Each row is a point on a tangle of strands that fork and nearly touch. The rows are in no order.
In the rows, zero is written as 128.
Points whose rows are less than 114 apart are linked; no others are. Some points are linked to none.
K62: [ 75 127 148 116 175 144 122  61  92 127 125 171 140 131  99 135  81 128
 153 110 108 115 126  92 130 137  67 141 137  93  86 119 165]
K353: [158 133 167 139 161 111 137  89 130 154  82 169 123 140 155 166 178 156
 140 128 118 129 123 142 133 161 134 124  36  98 150 132  96]
K72: [164 103 185 126 191 117 126 119 110 168  97 161 103 142 144 152 196 144
 110 125 131 104 160 141 141 144 141 121  27 107 150 135 116]
K598: [131 132  87 165 107 121  95 145 130 128 183  66 108 173 163 109 114  81
  81 119 171  93 133 127 106 123 158 112 132 130  79 121 117]
K887: [115 165  91 162 170 133  85  73 118 126 190  92 113 159 126 114 122  94
 137 147 142  79 125 121  95 135 131 136 163  83  91 130 135]
K627: [134 108 140 169 210 102 133 126 120 137 124 121 121 163  96  83 181 119
  75 110 140  69 219 114 112 128 141 110  68 110 145 150 150]
K841: [149 102 145  91 110 123  80 136 122 139 133 125  81 146 168 127 123 122
  75 104 129 110 132 108 116  91 147 186 161 126 108 117 179]
K747: [152 154 118  95  75 120 158 114 151 112  77 179 162 107 130 173 128 171
 170 137  93 195  71 133 133 150 122 128 109 131 149 114  95]
K543: [202 124 144 130 125  98 109 148  86 163 126  87  78 107 157 196 222 100
  98 141 146 158 117 113 149 124 156  93  90 143 123 144 127]
K832: [168 127 103 109  76 140 119 131 195  98 119 131 198  89 159  90 117 126
 131 103 115 138  98 157 115 159 167 129 112 133 167 133  76]
K998: [ 54 126 125 119 145 156 107  58 100 120 148 143 190 128  90  86  63 118
 189 133 119 105 109  62 130 120  83 106 154 141  96 127 143]
K334: [144 103 130 164 182 110  84 105 119 133 146 132  90 168 114  78 175  94
  99 114 113  79 184 104 109 114 150 180 132  91 142 136 177]
K842: [103 170  90 110 111 151 137 147  78 110 109 115  80  87  48 180 120 142
 137 175 110 192 113 130 126 116  96 110 195 117  88 100 134]
K650: [151  73 135 117 117 133 111 137 140 137 130 139 120 148 205 133 121  89
  89  60 112 128 132 159 145 141 161 130  80 127 121 122  84]
K436: [160 167 118  90  68 107 125 194 130 126 136 101  59  80 136 181 111 143
 130 157 149 161 119 142 120 113 116 154 168 140 138 137 167]
K428: [140  93 131 151 128 125  69 114 125 134 137 140  96 173 123  76 159  94
 116 121  96  97 151  95 104  92 150 196 176 111 137 126 188]
K656: [ 53 131 108 138 157 169 109  91  82 117 133 148 170 111  48  93  78 122
 184 149 119 117 133  75 133 129  87 107 161 118  87 110 174]
K31: [115 157 116 112 104 116 108  84 111 120 147  99 125 114 118 152  95 121
 114 149 137 144  74 120  89  98  94 136 186 123  89 109 129]
K412: [ 77 120 134 146 188 120 132  56 115 127 153 124 156 176 119  70 112 128
 139 104 130  62 160  97 101 138 103 127 128 115 115 152 127]
K808: [202 120 146 106  55 105 139 193 138 158 124 138  98 106 163 168 170 177
 150 139 158 154 103 103 145 128 180 151  73 165 166 144 130]
K105: [115 146 142 164 193  99 134  91 131 130 118 114 133 154 112  96 175 137
  88 132 151  93 180 117  97 138 116 103  93 103 134 150 145]
K621: [126 173  81  95  73 148 160 151 116 104 101 150 130  90  84 215 116 163
 194 172  96 209  88 135 141 152 116  87 130 133 110 101  80]
K309: [149 141 121 115 100  98 130  78 147 111  79 149 168 103 140 153 143 135
 151 131 106 186  75 148 112 150 111 102 119 137 154 125  86]
K325: [152 161 140 108 109 131 161 129 136 141  84 181 122 127 137 197 148 189
 166 152 110 178  86 121 151 139 117 137 106 119 139 118 119]
K767: [156 187  92 164 124 138 121 149 145 135 129  90  61  99 112 138 173 130
 128 184 152 154 119 138 116 105 137 134 167 108 163 154 159]
K483: [118 115 138 115 165 166 135  81 155 130 112 178 149 131 179 128 104 115
 152  78  88 122 121 164 147 150 126 135 100  88 143 134  87]
K725: [127 170 106 102  85 112 153 105 139 123 126 111 141  87 122 174 128 144
 136 177 154 182  68 146  92 116 118 108 148 145 134 126  82]
K570: [100 141 163 141 181 185 169 127 143 161 105 177 134 128 122 105 139 169
 131 130 122 106 144 122 145 111 121 151 134  95 149 134 163]
K717: [102  86 167 144 162 106 144 129  86 121 109 155 152 107  67 135 112 140
 173 120  89 149 129 143 166 143  73 120 173 155 132 111 160]
K164: [156  80 177 139 151 149 153 170 140 184 108 147 124 130 175 121 185 145
 113 107 135 101 140 132 157 100 167 142 102 149 171 137 133]
K439: [140 118 151 129 146 150 136 106 155 149  96 173 127 145 191 144 143 140
 129 100 106 125 120 166 139 147 150 132  56  95 143 131  81]
K37: [149 145 108 135 102  95 130 100 128 129 129  88 133  96 151 168 150 114
 123 157 152 167  76 156  98 124 125  97 131 149 136 125  80]
K640: [146 110 128 156 112 123 146 157 143 147 117 104 145 137 150 103 180 154
  75 141 163 135 131 114 109  94 149 108 119 158 142 149 131]
K896: [100 100  91 121 102 132 151 161 153 106 147  87 174 199 152  76  81  82
  69  93 150  85 147 116 144 131 158  91  78 153 103 101  68]
K26: [112 152 108 147 151 179 135 139 148 126 159 141 128 117 134 134  96 140
 158 156 141 133 117 145 159 128 125 135 172 107 121 138 155]
K877: [105 150  90  88  76 154 149 143 130 101 108 147 158  70  72 166  96 147
 178 184 125 205  92 145 132 135 124  92 148 155 128 112  69]
K476: [101 110 129 162 153 164 117 137 116 136 142 164 132 153  67  82 113 122
 164 122  90  93 148 102 134 110 114 182 200 107 125 115 192]
K336: [100 104 117 127 150 125 106  71 135 120 164 123 170 182 168  78  86 100
 140  83 120 102 111 120 124 141 131 121 131 132 112 122  70]
K137: [135 150 162 127 192 139 140 114 135 151  93 167 106 128 105 116 177 166
 112 145 124 124 154 120 133 122 121 151 118  85 160 139 176]
K854: [200 124 138 107 119 109 103 162 106 159 117  96  63 106 154 175 209 126
 107 150 151 159 117 106 146 107 148 122 128 146 149 152 160]
K848: [ 65 130 135 120 155 126 108  32 116 110 141 141 189 119 119 102  78 106
 182 120 117 120 109  99 132 139  92 101 143 135 112 138 117]
K446: [164 119 112 138  71 133 157 176 172 121 122 142 152  84 117 138 127 153
 182 156 128 176  86 170 145 134 145 132 132 168 191 134  97]
K328: [106 133 111 169 196 163 142 115 139 121 165 144 160 118 106 111 114 134
 179 165 134 106 139 142 156 134 111 120 166 116 139 146 149]
K925: [115  74 139 142 164 161 143 170 107 166 115 151  96 180 134 109 181  81
  72 100 141  82 188 128 165 115 163  94  47 141 107 124 111]
K340: [143 129 102  86  81 157 119 133 183  85 134 139 198  68 135 102  74 117
 156 115  97 150  90 163 137 150 140 137 152 130 159 123  94]
K606: [127 155 105 163 195 112  90  69 110 116 188 117 128 126  73 129 121  98
 159 160 138  84 145 135  96 139  97 141 162  94 112 136 156]
K803: [153 146 161  68  84 145 115 182 160 142 112 124  75 107 174 109 133 154
  78 117 153 118 161 117 116  98 177 187 115 117 145 141 185]
K783: [124 174 113 107  77 144 140 167 173 106 183 108 142  70 152 134  58 147
 156 162 167 136 119 155 127 142 138 148 131 125 129 153 129]
K764: [110 148 102 122  88 174 141 193 132 108 149 123 118  80  88 143  70 153
 157 167 145 168 119 154 147 125 127 131 181 143 107 124 142]
K589: [ 95 119 134 140 143 101 124  54 149 104 110 121 201 122 146  80 126 113
 147 116 117 128 119 134 115 143 117  78 123 156 154 147  85]
K526: [138 102 108 178 139 128 133 145 146 132 133 114 149 161 170 121 158  92
 100 119 149 121 142 146 143 149 163  76  73 139 122 134  86]
K207: [123 133 118 115 124 104 128  76 125  93  79 148 163  81 100 159 122 116
 180 136  88 189  92 157 137 157  82  90 147 142 149 123  98]
K771: [ 91 133 104 141 133 171 145 130 132 108 130 139 173  87  86 124 100 137
 184 187 132 159 108 152 155 122 116  92 170 162 142 129  99]
K12: [105 148 134 109 148 153 105  89  92 125 117 162 104 141 111 160  99 129
 127 121  92 127 120  95 130 110  81 169 168  78  75 101 181]
K563: [168 110 139 126 129 114 114 156 123 150 124 119  90 121 152 150 171 135
 107 144 147 150 114 130 142 104 132 136 153 144 148 143 165]
K582: [124 157 132 151 163 105 151 103 127 131 108 125 134 112  84 125 176 159
 134 184 150 152 120 121 107 117  93 105 139 128 162 153 149]
K545: [136 126 145 147 133 114 161 128 139 143 103 129 151 127 129 112 175 172
 115 154 151 151 107 119 113 105 117 111 133 151 159 145 134]
K445: [111 140 140 131 153 124  87  68 112 131 131 147 110 160 108 108 124 118
 117 121 107 111 125  95  98 109  99 172 165  83 101 123 174]
K641: [122 110 119 117 104 142  96 114 134 139 197 110 152 207 143  77  74 119
 132  96 132  75 102  86  87 116 127 170 152 132  87 125  99]
K536: [122 120 110  98  88 151 135 136 152  90 128 147 180  83 115 138  65 126
 161 126  99 177  89 159 153 135 120 123 165 143 134 112 103]
K778: [126 161 109 106 110 134 115 179  84 108  96 120  51 109  54 160 149 147
 135 165  86 198 134 127 147 112 114 130 203 118 111 109 163]
K68: [115 128 132 136 149 135 121 103 139 138 149 127 124 155 168 124 118 132
 106 121 144 117 114 131 122 120 125 138 146 109 110 131 132]
K782: [175 175 122  96  80  99 111 151 107 143 135  70  58  94 173 180 155 113
  78 132 148 143 116 126  93 109 151 132 145 126 116 122 161]
K731: [140 149 132 138 127 141 120 154 146 155 114 114  89 158 171 122 173 135
  63 131 165 121 145 123 117 123 172 122  89 108 110 132 136]
K913: [119 129 130  69 102 143 122 104 172 104 169 120 177 117 172 112  43 126
 118  91 115 128  93 129 130 140 137 156 118 107 111 118  88]
K836: [133 177 128  94 138 146 143 154  96 116  90 149  83 121 106 214 143 162
 140 156  86 170 128 116 163 130  86 128 157 107 102 106 169]
K693: [ 82 118 146 112 126 150 165 119 154 139 142 113 189 161 156  63  90 153
  93  86 133  81 125 102 107  90 136 136 135 133 121 120  93]
K257: [194 115 147 117  61 106 127 190 135 151 125 117 110 110 173 162 175 141
 102 124 164 159 123 110 132 126 188 124  63 166 127 147 118]
K323: [121  82 153 145 207 141 131 148 104 159 121 144  96 170 124  91 193 108
  73  98 135  65 206 132 136 119 156 122  58 113 133 138 132]
K21: [ 87 120 114 157 164 157  99 124  74 110 126 157 137 119  20 107  97 123
 173 140  91 130 158  95 127 143  91 134 170  95  80 101 194]
K372: [ 96 125 124 145 129 189 134 173 126 134 139 157 130 130  91  98  90 140
 147 122 104 120 131 111 152 104 132 167 207 114 111 105 186]
K485: [195 134 151  57  73 119 134 195 130 146  95 138  68 118 161 191 165 179
 149 145 140 156 113 107 160 114 143 151 116 159 163 136 158]
K882: [152 187  81  89  51 148 149 160 144  81 107 145 130  74 120 216  95 148
 194 149  80 191  94 146 145 162 125 121 118 126 121 107  91]
K23: [152 124 166 151 195  44 116  80 113 127 144 110 131 109  89 150 151 118
 114 118 151 111 165 135 101 154  93 102  94 134 147 147 150]
K43: [154 168 126 135  89 134 115 192 158 146 144  98  79 128 183 123 133 133
  80 126 185 116 157 129 114 131 183 128  90 121 114 151 148]
K25: [164 152 101 136  64  92 139 120 149 126 118  99 152 110 148 150 167 134
 121 156 158 170  78 140  86 141 164  92  85 151 139 124  60]
K368: [176 167 120  99 106 109  82 130 109 131 116  84  31 108 159 171 167  98
  99 136 116 137 129 116 116  96 157 157 169 112 131 116 197]
K85: [121  95 109 120 106 120  99 114 139 117 190  94 159 193 167  85  67  96
 114  81 136  94 109 118 114 139 148 141 124 143  96 111  72]
K727: [130  99 141 174 117 126 163 125 159 143  71 142 190 155 155  85 171 133
 120  92 117 106 136 129 121 138 167  84  51 149 160 122  69]
K473: [113 126 104 138 134 115 106  75 159 100 115 110 193 145 161  82 129  94
 126 111 121 121 121 145 120 153 148  64 109 140 142 132  58]
K398: [ 97 108 115 162 176 115 122  81 102 132 152 113 140 218  96  47 131 119
 137  89 116  28 194  83  79 138 116 154 122 112 121 156 128]
K322: [149 103 143 112  62 115 125 202 140 129 150 107 121 124 178 131 116  82
  60  90 164 125 164 129 146 152 181 119  43 150  88 126 114]
K916: [122  98 109 160 172 132  91 120 106 136 143 126  84 213 115  65 172  84
  86  93 118  63 198  99 108 120 163 166 109  95 119 128 145]
K321: [ 94 124 127 161 190 163 138 108 126 130 155 160 147 138  96  87 108 136
 159 127 119  86 149 112 138 121 105 152 174 103 128 134 172]
K307: [114 151 138 153 169 101 135  95 125 116 103 130 126 108  55  96 166 146
 122 165 128 145 146 110 108 110  91 127 162 113 161 143 184]
K674: [111  86 186 137 197  74 133  78 111 138 149 150 137 145 101 106 118 124
 133  71 126  60 182 126 107 149  98 146  99 141 151 151 155]
K104: [105 102 153 146 128 119 152  84 166 126  80 140 209 111 150  72 136 122
 150  81  97 120 117 137 119 137 128  98 124 157 183 136  88]
K191: [138 156 149  78  99 164 119 182 148 132 115 152  72 107 156 133  98 158
 109 123 127 133 146 124 146 101 148 187 159 109 131 128 197]
K441: [146 125 149 117 106 156 160 188 151 141 110 170 127 108 149 167 110 168
 162 129 107 159 108 155 178 133 136 147 141 139 153 119 142]
K35: [ 75  95 172 148 165  95 132  71 107 121 150 147 173 122  61 100  92 121
 186 100 110  74 147 107 117 154  70 139 149 153 133 146 167]
K515: [ 81 120 123 113 156 133  92  35 125 114 165 137 187 154 141  77  68  93
 187  97  99 102 108  98 130 140 114 116 140 135 115 136  83]
K430: [160 162 114  92 101 116 117 177 109 128 107 109  38 101 101 181 157 140
 130 167 119 178 114 132 144 101 119 139 189 132 145 123 173]
K294: [129 110 163 129 183  85 103  78  99 133 116 147 110 137  98 120 149 130
 113 121 115 112 145 112 114 122  87 156 147 116 131 131 188]
K684: [ 96 132 116 134 120 151 148 105 153 103 105 144 212  80  99 101 118 137
 191 172 118 154 106 148 141 118 118  82 156 172 174 139  82]
K524: [127 144 117 138 160 112 119 105  75 101 136 116 108  94  76 207 103 104
 173 164  89 147 114 160 150 143  66 117 171 123  96 102 134]
K63: [ 92 100 180 143 149 130 175 102 146 155  94 154 183 127 154  94 135 142
 131  80 115 108 122 131 124 114 121 121 119 146 165 129 105]
K733: [ 98 138 142 110 157 114 129  64 100 111 107 155 143 115 124 181  94 124
 153 121  94 151 107 122 142 138  61 118 143 109  94 112 142]
K872: [145  75 164  98 146 133 102 133 108 148 126 151  87 150 165 140 126 129
 107 107 115 103 130 125 144  94 128 183 162 134 122 115 171]
K47: [159 156 114 125  66  97 136 160 137 139 136  79 126 115 153 158 166 131
  70 147 180 158 107 125  90 128 163  99  90 148 111 124 101]
K219: [134 162 122 120 163 126 122 126  72 106 117 128  86 114  81 208 127 127
 147 155  76 152 131 132 157 134  71 131 174 100  88  98 178]
K537: [128 149 114 151 175 105 100  73  83 116 161 119 117 101  59 173 106  95
 171 166 119 109 120 147 113 140  75 128 171 110 103 112 153]
K666: [118 145  88 167 157 133  83  92 116 128 174  96 101 212 126  81 133  93
 117 119 132  68 147  98  89 139 142 152 146  82  92 131 128]
K955: [153 132 128 113  81  96 115 152 126 136 143  81 104 118 163 142 146 123
  53 127 171 146 115 120  95 111 153 129 127 139 104 126 139]
K168: [108 127 118 126 131 184 131 145 142 122 163 157 135 118 151 145  54 130
 168 117 118 130 110 143 172 134 122 145 167 112 106 121 146]
K682: [172 176 127  89  56  89 131 192 136 129 150  96  82  65 169 178 110 144
 136 147 170 144 128 144 108 136 128 156 112 136 139 153 151]
K7: [146 106 167  80  72 113 148 175 157 135 146 121 142 103 188 128 103 146
  79 102 146 121 129 137 125 135 155 173  90 132 137 136 126]
K649: [143  86 159 133 121 162 139 186 143 172 122 141 107 148 188 120 162 128
  86  98 149  96 156 139 147 113 186 127  64 141 131 135 111]
K341: [150 107 109 166 119 123 111 157 136 132 127  88 110 137 136  85 187 123
  60 134 151 129 150 102 108  79 160 125 144 139 133 147 159]
K550: [106  96 125 169 177 105 136 103 127 125 124 119 156 176 147  95 146  96
 104 100 141  93 166 136 131 156 132  77  74 134 126 134  90]
K347: [124 158 112  96  60 154 159 212 140 102 147 137 128  68 105 165  65 166
 178 160 134 180 120 157 154 154 131 136 144 141 118 129 130]
K346: [101 117 157 141 183 171 164 128 143 169 118 157 123 155 149  86 153 153
 103 104 130  76 159 137 125  99 142 147 112  98 148 139 126]
K304: [149 170  91 109  78 112 161 135 117 119  96 146 106  98  78 213 147 157
 204 182 100 196  68 142 135 146 107  99 129 144 146 110  68]
K982: [178 130 118 145  70  99 140 128 158 131 103 139 155 125 153 137 172 164
 135 136 141 169  80 124 111 142 174 115  67 150 157 127  77]
K520: [ 95  72 118 134 117 152 158 157 136 141 101 147 155 189 145  79 123  61
  80  51 122  90 159 138 151 126 155  91  45 152 129 100  56]
K223: [ 88 103  75 144 133 137 146 140 119 119 136  96 145 241 133  70  98  87
  88  95 148  61 162  96 139 122 137  88  97 146  94 104  83]
K957: [138 124 110 170 135 113 124 105 155 121 121 106 170 140 165 119 160 115
 123 143 146 137 117 152 118 147 151  73  90 141 140 138  75]
K225: [ 91  80 136 120 144 146 128 129 103 156 148 133 114 211 157  72 109 105
  83  58 131  68 146 127 118 110 142 147  99 129 106 113  81]
K749: [ 68 103 165 130 163 153 170  93 136 157 129 148 174 151 152  79 104 139
 132  68 117  78 131 118 121 100 118 142 137 128 138 127  99]
K418: [165 183 113 149 112 136 136 158 146 149 135 114  81 106 147 174 159 157
 147 178 166 152 102 143 125 129 142 125 131 117 148 149 143]
K172: [179 118 117 129  56 119 139 152 186 116 115 129 183 102 160 110 142 145
 125 116 133 149  98 144 107 156 181 132  78 146 163 130  77]
K596: [125 107 111 127  96 115 116 131 159 107 186  81 170 143 171  93  83 114
 101 112 156 111 113 136 112 126 152 131 129 144 115 129  87]
K458: [205 116 128  81  67  92 132 155 141 114  82 144 113 109 170 206 160 141
 144 117  88 185  88 133 151 131 126 146 102 157 169 124 109]
K740: [174 101 153 116  72 123 120 210 132 150 142 103 110 113 169 130 164 116
  69 110 172 137 161 109 142 121 192 117  74 171 104 148 137]
K91: [117  88 182 122 195  95 122  79 100 147 125 158 118 147 130 120 138 129
 111  95 119  91 157 128 124 128  95 151 115 115 130 133 153]
K20: [131 159 126  83  88 131 126 114 163 109 161 109 152 105 185 156  65 132
 112 117 132 144  89 138 121 143 135 143 120 102 102 122 100]
K538: [123 162 109 144 161 143 146 131 112 126 123 130 111  91  65 176 139 143
 180 199 135 173 112 158 150 146  92  97 156 116 133 128 128]
K891: [147 120 108 158 109 133 149 123 161 118 112 141 175  93 113 122 148 144
 186 174 131 164  89 161 137 131 133 103 133 167 191 141  81]
K161: [116 106  99 167 167 139 105 112 103 138 163 112 107 235 126  61 139  99
 113  97 126  49 176  96  96 132 138 163 126 101 107 136 123]
K766: [168 126 152 151 186  58 113  85  92 138 138  98 116 105 121 175 175 102
 116 138 139 129 132 146 116 147  99 102 105 120 137 133 137]
K858: [107  80 152 127 156 143 110 103 101 158 155 156 110 197 150  90 113 119
 115  76 119  67 134 116 109 104 122 181 138 115 111 124 124]
K381: [117 119 146 130 155 129 141 163  77 120  99 148 114 113  52 150 138 165
 152 147  91 178 137 132 168 137  88 115 177 129 116 111 166]
K694: [ 97 157 129 162 181 105 127  66 131 111 125 116 145 131  87  80 149 139
 113 145 135 105 160 101  90 116 100 122 143  99 137 151 169]
K17: [139 117 102 138  79 106 101 161 144 112 195  60 126 128 173 122  89  83
  90 114 173 114 128 143 110 141 163 113 109 146  92 127 103]
K654: [128 165  89 159 122 135  88 115 132 128 192  70  98 142 161 126 106  99
 118 142 158  91 113 139  95 119 149 129 162 110  92 130 130]
K844: [ 84 106 146 150 184  87 135  63 122 113 139 116 165 169 127  81 126 109
 127  88 133  73 171 124 110 167 112  96  85 137 132 151 102]
K380: [122  98 122 119  84 130 144 184 157 126 148 108 149 163 168 101 104  91
  55  87 159 108 147 129 137 141 171 111  57 144 104 111  88]
K339: [152 154 136  98  64 147 164 217 154 119 118 162 119  92 133 185  88 184
 183 136 106 174 119 152 177 153 140 146 120 140 138 122 137]
K962: [ 72  71 123 127 142 141 164 135 105 143 123 126 143 210 141  61 112  80
  98  41 119  68 156 128 134 116 140 116  74 150 128 102  55]
K182: [146 160 130  98  56 102 148 188 154 110 165 108 123  54 150 146  80 152
 155 159 164 148 125 160 122 156 124 166 116 134 143 158 141]
K209: [101  93 124 153 115 146 165 139 153 137  73 145 176 181 148  75 145  95
  98  78 120  93 154 138 136 141 161  73  34 144 145 110  53]
K590: [113 126 108 166 146 116 110 127 124 126  96 102 103 185 117  70 188  92
  39 122 129 107 187  88 110 102 164 108  99 108 117 119 151]
K327: [140 168 136 108 144 132 158 131 104 122  87 164 116 119 113 223 146 166
 169 159  85 175 112 128 166 149  85 118 117 109 122 114 138]
K115: [ 97 128 114 113 131 123 130 101  88  85  86 143 151  68  55 169 108 117
 195 160  86 200 112 154 150 160  85  74 152 152 122 116  88]
K154: [168 127 187 112 194 123 133 125 114 161  90 167  99 130 123 155 190 170
 127 147 130 113 151 127 152 128 120 149  77 100 170 141 159]
K200: [109 124 107 121 159 178 121  92 151 113 154 166 155 121 168 138  65 108
 179 104  99 130 108 144 171 151 124 135 138  96 122 128 108]
K629: [185 134 141 150 155  76 123 109  97 155 123  99 110 113 142 189 205 106
 114 143 134 150 113 135 125 149 126  88  84 128 139 130 115]
K932: [167 114 163  63 114 135 134 186 115 138  81 146  75 126 137 176 161 171
 130 142 113 160 121 120 174 106 126 151 165 154 154 116 177]
K364: [180  98 151  87  46  95 140 183 159 119 137 119 144  74 184 140 122 132
 109 103 129 151 123 147 129 158 158 169  73 148 154 142 120]
K454: [160 137 130  98 107 121  64 123 115 126 125 113  50 140 164 156 133 102
 103 120 108 111 133 110 116  96 146 190 175 108 107 111 196]
K3: [105 135 134 144 174 126 116 129  79 108 115 147 118 100  24 135 119 144
 156 155 101 158 155 122 143 143  84 121 171 107 105 111 184]
K906: [104  88 163 154 175  86 128  81 107 114 137 153 161 108  81 125  97 118
 183 115 104 120 133 145 141 155  72 128 152 148 140 133 152]
K243: [106  93 150 142 157 134 110  86  98 155 160 167 138 189 112  91 104 116
 167  94 105  67 127  95 107 128  87 182 164 119 110 131 144]
K719: [103 155  92 140  93 169 123 175 129 104 138 117  99  91  67 112  90 140
 138 173 138 162 123 138 131  98 127 146 204 125 113 122 163]
K763: [132 164  85 159 116 145 115 144 132 117 132  98  67  94  74 131 135 122
 134 189 143 160 120 146 118  92 119 144 198 127 148 136 151]
K737: [115 145 129 113  98 176 123 172 152 127 153 148 107 118 130 103  69 148
 125 116 124 117 133 115 141 103 139 193 184 103 114 122 193]
K188: [ 79 110 150 146 163 130 122  71 102 137 157 156 167 158  61  75  88 124
 194  98 109  52 152  79 102 145  77 160 154 129 119 146 168]
K863: [134 134 116 146 141  91 121  67 106 116 129  96 128  85 111 171 131  95
 152 169 134 152  89 167 114 125  90 102 162 146 140 123  90]
K190: [157 168 102 145 116 134 146 152 132 137 130 120  87  99 107 188 149 152
 176 193 146 173  91 157 144 136 115 112 145 133 153 139 120]
K510: [104 171  99 109 102 135 130 105  96 113 126 105 106  85  77 171 102 123
 129 177 134 168  84 131 105  99  89 119 201 131  97 102 129]
K229: [ 84 127  79 156 171 113 122  97 107 112 144  83 147 233 119  71 118  95
 109 126 146  49 170  98 114 143 126  83 107 123  98 127 100]
K131: [146  98 164 136 135 144 158 157 148 160 114 160 139 122 161 138 144 150
 138 118 122 135 110 149 161 118 138 145 134 146 170 129 136]
K671: [197 117 119  82  39  93 137 167 165 103 107 140 139  79 161 168 130 144
 138 114  99 176  93 150 129 156 138 162  96 146 169 128 109]
K256: [141 122 130 156 167  70 114  63 112 118 132 101 147 100 126 156 152  95
 144 141 132 141 111 163 110 151  98  88 117 133 144 135 101]
K720: [134 110 183 136 192  57 129  68 131 122 133 144 144 109 104 141 119 129
 139  87 127 104 168 143 117 171  91 119  77 133 160 151 146]
K912: [111 157 116  98 105 133 113  85 131 111 157 113 156 110 147 161  67 120
 131 135 130 149  73 129 118 119 107 128 160 115  87 110 112]
K303: [137 141 130 149 148 130 111 143 124 147  91 110  83 164 127 108 210 104
  43 136 151 119 173 101 122 117 173 102  79 104 113 121 148]
K817: [138  90 146 138 113 174 139 205 134 172 112 145  94 165 152 120 176  96
  73 106 155  96 181 123 169 112 192  99  38 152 102 132 115]
K513: [129 114 174  72  93 146 144 175 153 149 133 129 114 114 168 103 115 158
  69 105 147 103 142 124 117  97 160 191 124 127 138 123 159]
K278: [102 123  97 151 124 133 133 140 138 121 108  93 130 202 130  57 140 119
  42 113 140  87 171  89 103  95 156 109 117 113 107 119 132]
K806: [137 117 158  97 129 132 145 196  96 137  85 151  97 126  85 156 159 180
 145 149  96 179 123 132 181 121 110 128 182 144 145 113 168]
K775: [110 115 118 109 125 143 123  91 129  94 101 165 182  91 120 138  80 111
 176 106  77 170  94 146 159 146  93 107 158 132 123 113 112]
K828: [151 116 116 156 128 116  96 141 131 127 139 104  90 125 123 101 169 119
  94 147 137 136 129 117 115  82 143 157 180 133 148 139 181]
K796: [ 81 131  93 102 112 154 133 130  77  94  97 133 151  73  61 168  91 136
 177 163 108 210 109 136 145 138 103  67 155 154  88  98  78]
K96: [ 87 141 102 148 154 169 143 136  98 109 118 128 129  76  33 139 114 138
 181 208 141 167 133 151 149 131 104  87 171 151 125 126  98]
K19: [139 168 117 127  83 128 114 184 166 125 171  82  98 119 175  89  98 134
  81 123 182 102 165 125 100 128 167 152 117 109 115 155 158]
K876: [ 79 126 125 125 132 146 161 132 148 132 114 100 162 199 147  56 109 148
  59  99 144  72 153 100 104  99 144 105 108 121 109 117  94]
K170: [131 156 111 131  95 143 128 161 168 121 172  97 125 108 163 115  94 149
 110 144 174 126 125 139 112 118 146 150 148 123 123 151 143]

A fork is a point with three links. Follow the links from the first point to the second and name the forks in between, in order.
K621, K863 | K207 > K25 > K37
K656, K412 | K85 > K887 > K161
K524, K526 | K887 > K161
K740, K336 | K381
K832, K916 | K207 > K887 > K161
K223, K654 | K381 > K85
K37, K17 | K25 > K207 > K887
K649, K725 | K766 > K37

Follow the links from the first point to the second, and from the first to the third. Name the last point that the two ways share.
K115, K545, K955 | K25
K747, K304, K12 | K207
K334, K219, K590 | K161
K380, K243, K515 | K381
K717, K537, K412 | K887
K596, K693, K25 | K887
K304, K841, K666 | K207
K817, K782, K91 | K766
K962, K257, K848 | K381

Name the points in between on the shortest way along the links from the first point to the second, in order.
K694, K955 | K307 > K582 > K545 > K640 > K341 > K828 > K563 > K854 > K543 > K629 > K766 > K256 > K863 > K37 > K25 > K47
K717, K524 | K381 > K3 > K21 > K656 > K998 > K848 > K515 > K336 > K85 > K596 > K17 > K598 > K654 > K887 > K606 > K537
K682, K104 | K182 > K783 > K170 > K19 > K43 > K731 > K303 > K590 > K278 > K876 > K693 > K749 > K63
K188, K229 | K35 > K906 > K717 > K381 > K806 > K932 > K485 > K808 > K257 > K740 > K322 > K380 > K896 > K223
K854, K747 | K543 > K629 > K766 > K256 > K863 > K37 > K25 > K982 > K172 > K832 > K340 > K536 > K775 > K207 > K309
K767, K323 | K763 > K719 > K764 > K347 > K339 > K441 > K131 > K164 > K649 > K817 > K925
